Points, in no order, along strands that fork and pass close to each other.
In the rows, zero is written as 128.
Two points are linked if the straight distance between their rows is under 115.
j271: [119 112 151 133 137  58  88 175  98 173 113 102 145 124  94 116 141 136
 177 174 146 150  83 132 135 117  92]
j57: [139 128 132 137 109 172 124 141 148 166 148 136 144 148  86 154 100 114
 113 203 145 137 131 116  91 127 120]
j840: [102 125 115  88 128 127 196 116 173 105 185 145 164  79 135 130 103 146
  89 125 138 151 137 142 138 140 174]
j313: [126 117 132 122 174  37  78 167 146 119  74  90 151 195 111  93 202 164
  94 144 126 136  88 130 118 144  92]
j858: [117 102 143 143 112 153 158 103 133 112 170 129 196  85 107 119 134 110
  63 154 153 152 147  83 117 110 146]
j716: [108 109 148 173 128 157 164 136 139 102 105 125 167  87 114 124 126 119
 114 113  98 133 168 154 138 154 184]
j62: [117 132 147 134 147 146 168 184 163 142 148 151 166  81 112 126 159 165
  51 153 128 139 163 137  64 146 158]
j181: [146 128 131 185  99 169 161 140 164  94 108 148 163 154  84 158  91 109
 142 157 139 155 127 146 136 177 155]
j139: [ 80 115  97  93 134 102 157  92 151 111 125 104  84 100 151 123  88 108
 159  84 120 145 124 165 174 108 180]
j733: [155 130 148 130 140 146  83 160  97 141 148 110 148 129 106  99 162 145
 106 150 124 105 136  84 126 122  90]
j78: [146 118 110 119 107 172  76 107 120 167 143 114  87 138 110 112  92 107
 179 153 138 133 137 120 148  82 102]
j359: [ 94 127 117 130 166  67 119 172 161  90 126 108 151 124 148  95 182 168
  58 113 120 127 139 132 118 161 176]
j992: [166 187  72  73 124 197 151 105 197 169 176 162 129 153 161 160 110 154
 108 159 134 100 148 128  88 138 111]
j968: [135 121 160 131 107  95 129 102  46 143 129 156 134  95 133 136 135  99
 197 105 155 125  89  94 152  95  62]
j824: [136 140 130 101 105 148 134  99  91 146 130 141  92 119 134 156  88 104
 183  96 125 120 120 145 139 106 115]
j656: [124 165 111  49 129 171 156  89 116 160 169 150  88  93 168 154 124 139
 128  76 104  87 160 131 117 104 131]
j567: [135 125 160 179 128  81 142 132  98  86  79 138 192 149 127 124 196 142
 100 110 136 139 110  92 135 168  86]
j488: [112 129 108 123 109 108 168 138 187 122 138 141 138 144 100 159  64 120
 140 170 156 168  98 170 127 155 160]
j155: [ 95 111 108  88 141  43 111 136 138 164 136 104 105 156 124 131 125 118
  96 167 156 152  86 122  74  92 107]
j332: [130 138 172 123 115 112 183 140  67 166 134 171 145  82 134 191 130 123
 142 122 140 133 106 127  81 116  90]
j479: [112 126 126 140 119 173 188  91 146  90 119 134 154 106 140 138 117 111
 100  86 108 122 157 139 141 147 183]
j659: [167 121 149 173 100 147  96 118  85 125 101 131 140 172 112 123 126 102
 154 153 145 123 109 107 126 124  76]
j311: [156 144  69 152 119 194 101 117 199 104 103 127  99 211 147 115 107 144
 139 143 110 104 151 155 142 160 146]
j318: [135 148  72 106 133 156 138 131 167 150 105 137  75 133 127 138  80 134
 194  98  77 109 147 197 155 152 159]
j652: [ 75  97 147 144 130  68 148 136 140 151  99 104 136 111 123 151 102  98
 151 151 139 162 101 171 109 128 174]
j820: [140 118 155 179 106 155 166 143 132  75 152 157 213 101  96 127 150 131
  77 147 147 157 146  97 127 157 135]
j939: [144 152 104  84 150 116 107 146 141 121 177 145  60 109 116 113  93 165
 180 115 132 148 132 138 182 114 107]
j380: [ 84 117 112 105 163 104 150 146 156  79 152 124 150  79 160  93 165 169
  67  87 103 126 165 143 140 155 202]
j23: [128 144 103 130  87 126 173 106 170 120 102 143 113 185 133 177  72 115
 141 149 151 147  98 166 102 157 150]
j586: [139 141 136 145 111 121 169  99 114  69 135 157 162 144 140 157 146 118
  75 104 151 140 112  89 109 146 112]
j551: [162 122 166 192 101 127 100 159 100 133  90 129 164 160  89 138 133 115
 166 177 146 132  98 112 125 144  90]
j922: [148 172  89  87 136 207 183 125 194 162 180 165 147 117 139 154 114 155
  93 144 113  95 165 130 106 150 138]
j40: [122 142 136 153 153 150 145 169 158 132 121 130 156 119 117 118 190 160
  22 143 132 110 166  97  67 152 150]
j897: [124 120 129 106 134  63  90 152 118 166 135 114 117 150 104 132 122 118
 136 177 161 145  80 117  99  98  79]
j754: [145 146  94 128 121 156 110 157 182 146 142 139 120 184 109 147 108 145
 108 189 134 123 125 129  99 150 122]
j276: [104 109 145  80 159  78 103 120  74 173 167  94 140  63 138 103 168 130
 108 126 139 121 125  84 124  69  94]
j584: [194 158 121 141  79 205 117  96  97  93 128 165 108 176 143 146 107 123
 164  94 126 112 130 125 143 139  91]
j307: [ 83  71 149 158 125 121 101 116 138 161 125  64 165  95  94  93 118  87
 130 183 147 149 135 118 144  87 168]
j180: [117 134 122 131 166  49  94 189 163 102  96 112 127 181 132 105 189 170
  77 126 117 118 107 139 104 165 138]
j285: [134 154 136 136  93 147 179 113 130 141  93 155 116 153 127 193  97 107
 122 139 147 134 113 141  65 138 138]
j603: [101 106 143  97 143  73  97 138  80 181 156  98 116  70 122 112 133 116
 166 138 146 142 110 110 138  69  99]
j323: [170 143 128 117 137 111  79 143 120 105 153 135  55 142 109  92 102 161
 193 129 139 149 137 120 187  97  80]
j791: [179 155 111 139 132 176  79 145 122 115 113 144  95 206 146 112 162 159
  94 124 107  77 145 113  98 149  89]
j72: [126 123 165 161 165  54  94 161 120 121  42 102 163 174 130 114 217 179
 121 118 111 125 100 133 138 179  99]
j392: [111 139 154 136 157  88 154 193 104 121 107 148 124  99 152 152 159 163
 137  78  92 116 129 177 119 179 153]
j898: [106 107 166 144 164 105 125 184 111 141 123 106 168  72 130 108 177 163
 107 126 100 126 157 147 125 151 160]
j549: [125 119 133 158 109  97 112 161 160 126 123 124 134 164  81 146  87 110
 159 193 157 169  81 153 131 143 138]
j110: [ 82 121 116 125 137  66 147 122 134  93 105 115 101 123 162 134 116 115
 143  84 119 148  98 166 150 137 175]
j480: [126 150  98  52 144 110 135 131 137 148 172 144  58  90 134 136  85 146
 178  97 125 135 127 157 154 107 123]
j4: [150 164  63  81 128 156 122 118 192 142 177 152 112 172 138 134 119 157
  87 170 145 119 121 107 101 131  98]
j664: [ 98 142 132  96 153  53 148 172 101 125 138 145 109  88 163 147 141 158
 139  80 115 131 104 160 121 142 133]
j876: [ 94 102  99 117 122 170 100  69 158 157 147  75 126 118 139  98 114  96
  97 157 133 127 163  91 139  77 152]
j290: [122 110 175 155 112 119 131 137  80 178 123 127 167  84  98 146 123  95
 167 161 142 132 114 116 116 100 107]
j566: [171 155  95 115 112 198 120  96 129  93 126 151  80 153 155 120 111 138
 162  72 100 103 159 137 170 139 117]
j387: [134 107 112 121 130 151  69 103 139 151 155  87  89 114 101  83  98 110
 169 161 138 147 156 108 176  71 115]
j414: [171 148 120 128 138 144  77 172 116 120 134 141 109 179 124 111 158 161
 104 142 115 101 117 111 110 147  79]
j416: [116 123 111 121 121  82 144  83 136  75 125 132 144 172 143 127 153 107
  57 109 156 141 104  83 107 117 114]
j631: [150 120 151 187 109  98  94 180 139 121  96 121 156 184  77 136 124 121
 159 197 147 152  77 133 128 159 110]
j957: [113 139 123 105 138 139 202 154 190 117 175 161 167  83 120 136 116 164
  74 146 135 151 152 156  97 166 170]
j558: [121 135 101 148 120 111 117 133 184 118 106 126 117 201 125 136 126 134
  81 171 141 130 109 126  84 150 138]
j909: [146 135 114 154 127  94 103 125 143  85  78 134 110 224 143 126 146 132
  95 132 132 121  93 135  94 151 103]
j200: [178 144  98 143 116 220  75  96 118 108 111 132  71 180 159  96 136 143
 148  89  97  82 175 129 150 125 111]
j523: [138 161  96  34 138 171 153 101 151 167 210 155 115  80 145 139 103 138
 128 128 121 118 150 128 141 104 117]
j196: [114  95 175 155 110 114 134  84  52 164 120 122 177  72 128 121 148  86
 171 125 153 118 111  80 141  89  91]
j798: [100 120 115 112 137 153 123  51 117 105 145 102 121 110 172  94 156 107
  66  82 119 100 165  76 142  90 147]
j481: [144 109 154 210  96 179 153 130 144  86 114 137 201 127  81 133 122  98
 109 163 148 150 139 107 134 154 155]
j527: [141 144 110  73 136 170 139 102 129 117 199 149 116  74 126 118 110 138
 141  95 120 128 155 119 182 113 121]
j346: [125 147 150  91 135 113 158 107  74 126 159 156 129  90 166 156 169 132
  87  71 121 107 128  88  97 107 101]
j343: [165 142 111 161 124 147  84 125 126  96  71 138  80 235 164 115 154 147
 107 109 109  85 121 141 100 155 114]
j736: [ 70  76 161 158 130  73 132 136 130 160 110  86 164  79 104 125 117  91
 153 170 146 171 113 157 125 104 175]
j752: [ 85 120 131  97 142  89 191 126 138  95 156 140 146  76 161 131 132 144
  92  91 127 147 134 146 123 137 181]
j776: [ 92 119 102 127 140  52 137  89 152  60 101 109 117 166 167 110 154 116
  72  86 139 144  93 115 133 134 148]
j485: [151 147  71 127 129 189 126 141 189 146 119 137 114 160 117 134  90 139
 160 143  89 110 158 174 145 167 155]
j863: [182 136 145 111 135 155  53 144  98 149 178 117 121 132  86  79 160 145
 125 164 142 115 142  63 149  79  53]
j241: [163 158 146 153 113 155 179 162 117  95 119 179 141 143 122 181 119 143
 135 107 120 125 117 145 110 189 123]
j261: [179 129  96 117 109 214  64  98 130 183 144 120  80 149 119 115  97 119
 176 156 120 116 169 124 132  93  87]
j497: [112 122 155 162 147  69 102 155 130 150  50 103 112 167 138 147 149 123
 144 138 122 126  93 159 104 155 139]
j383: [104 113 121 156 145 162 104  99 123 108  77  82  94 142 162  96 137 108
 134  81  84  90 168 140 154 129 174]
j952: [115 116 113 150 116 194 120  56 127 104 105  98 120 145 166 109 136  97
  96  88 104  94 169  97 149 109 159]
j799: [139 149 148 126  96 135 181 116 102 148 130 171 139 116 121 193  97 109
 132 137 155 137 100 124  77 125 108]
j764: [118 135 164 109 131  80 166 117  55 158 126 157 146  88 160 167 160 128
 116  93 132 119 107 100  90 110  80]
j693: [ 96  80 132 137 124 147  86  98 127 182 139  57 145 108  94  91 116  79
 119 188 145 131 148  93 135  66 143]
j595: [ 84 121  91 118 136  62 131  95 168  73 101 111  88 171 164 115 112 117
 109 102 140 144  87 141 144 131 162]
j477: [173 128 152 176  79 200 117  98  69 115 103 146 138 148 119 144 115  92
 182 109 126 107 136 116 138 127  96]
j723: [126 104 130 133 121 160 127 152 150 159 169 122 164 108  78 135  97 112
 130 200 142 153 136 127 121 114 138]
j832: [128 137 129 137  97 164 178  78 124  75 116 143 138 134 149 151  97 101
 129  82 127 124 131 132 156 141 154]
j868: [147 145 166 163 130 135 165 182  94 105 115 167 150 104 127 158 145 154
 148  98 102 120 131 153 122 182 126]
j964: [162 140 144 117 100 140 124 107  64 125 146 159 105 107 126 141 104 103
 201  97 138 127 112 114 157  99  79]
j740: [115 157 126  73 140 135 158 104  89 140 152 151  96  98 184 149 149 140
  98  59 109  79 144 118  95 114 128]
j84: [129 129 140 149  93 147 174  82 117  66 147 152 174 124 128 138 115  98
 119 104 156 148 112  95 156 132 132]
j486: [129 131 101  85 134 161 171  86 149 111 173 139 131  58 123 112  89 115
 149  85 110 142 158 144 200 114 150]
j717: [116 116 169 149 168  47  93 188 120 165  58  92 143 143 123 124 186 167
 146 141 111 124  99 155 120 167 128]
j268: [116  94 164 156 111 147 157 134 116 172 142 127 177  73  83 139 108  92
 136 180 150 148 132 122 100 100 137]
j154: [122 121 130 146 126  57 103 126 130 115  63 120 100 201 144 136 130 111
 137 135 142 142  73 148 106 132 111]
j345: [ 96 111  99  88 132 138 148  83 143 140 148 109 105  71 126 114  82  99
 167  98 106 145 151 151 185  88 165]
j819: [125 102 138 117 140 102  70 126 100 151 148  87 107  98 103  72 126 112
 159 154 155 144 127  93 169  66 104]
j187: [114 102 178 155 167  88  86 206 119 162  86  88 168  94 109 102 179 171
 153 153 100 128 137 170 146 159 160]
j168: [178 142 136 105 141 128  60 147 103 133 173 134  75 119 100  83 130 156
 173 136 140 131 145  88 167  86  65]
j997: [130 140 109 103 113 155 169 108 133 132 109 145  95 123 135 161  73 111
 186  80  93 113 136 185 152 134 154]
j92: [106 118 148 106 159  48  98 178  86 171 128 101  94  91 127 117 132 144
 186 126 130 146  95 150 146 108 107]
j186: [102 104 148 147 155 137 144 174 139 136 122 121 156  77 117 116 138 136
 117 121  91 126 173 170 123 148 181]
j666: [108 111 111 107 114 151 136  78 146 135 169 108 147 111 126 125 109  99
  94 156 148 137 136  92 129  93 139]
j592: [164 133 112 153 132 199  60 122 116 138  81 112  65 186 162  90 144 136
 152  96  86  72 170 149 130 128 124]
j36: [108 112 136 104 148 119 108  92  89 136 156  91 138  89 155  95 168 119
  75 110 129 108 144  71 126  81 124]
j557: [102 148 101  57 150  83 150 146 123 140 170 144  79  94 150 141 110 155
 147  90 126 127 108 153 130 122 137]
j988: [125 126 150 175 123  85 158 144 115  69 105 145 171 131 140 137 166 137
  98 105 134 148 107 112 133 169 130]
j904: [127 107 126 157 143 150  63 117 120 137  65  74  84 172 153  86 145 122
 132 119  97  87 150 135 130 119 146]
j233: [171 148 127 160  97 186 159 150 142 108 116 170 139 163  99 167  87 122
 155 137 126 134 127 153 125 179 129]

Follow the links from the first point to the second, and from the first to the third. Name the last point that the two ways share.
j868; j754; j497 | j909
j992; j840; j968 | j754
j791; j992; j359 | j909
j952; j897; j261 | j603

A fork is a point with three links, a tip a point with one. Leave the first point through the second and follow the links. Name the first fork or tip that comes.
j858; j666 | j652
j656; j523 | j586
j233; j241 | j909
j549; j631 | j603

Name the points in between on the shortest way along the links from the first point to the second, in order.
j964; j922 | j968 > j196 > j290 > j268 > j723 > j57 > j754 > j4 > j992
j486; j988 | j345 > j139 > j110 > j595 > j776 > j416 > j586
j586; j922 | j84 > j832 > j479 > j716 > j186 > j898 > j187 > j717 > j497 > j154 > j909 > j558 > j754 > j4 > j992
j168; j558 | j863 > j733 > j414 > j791 > j343 > j909
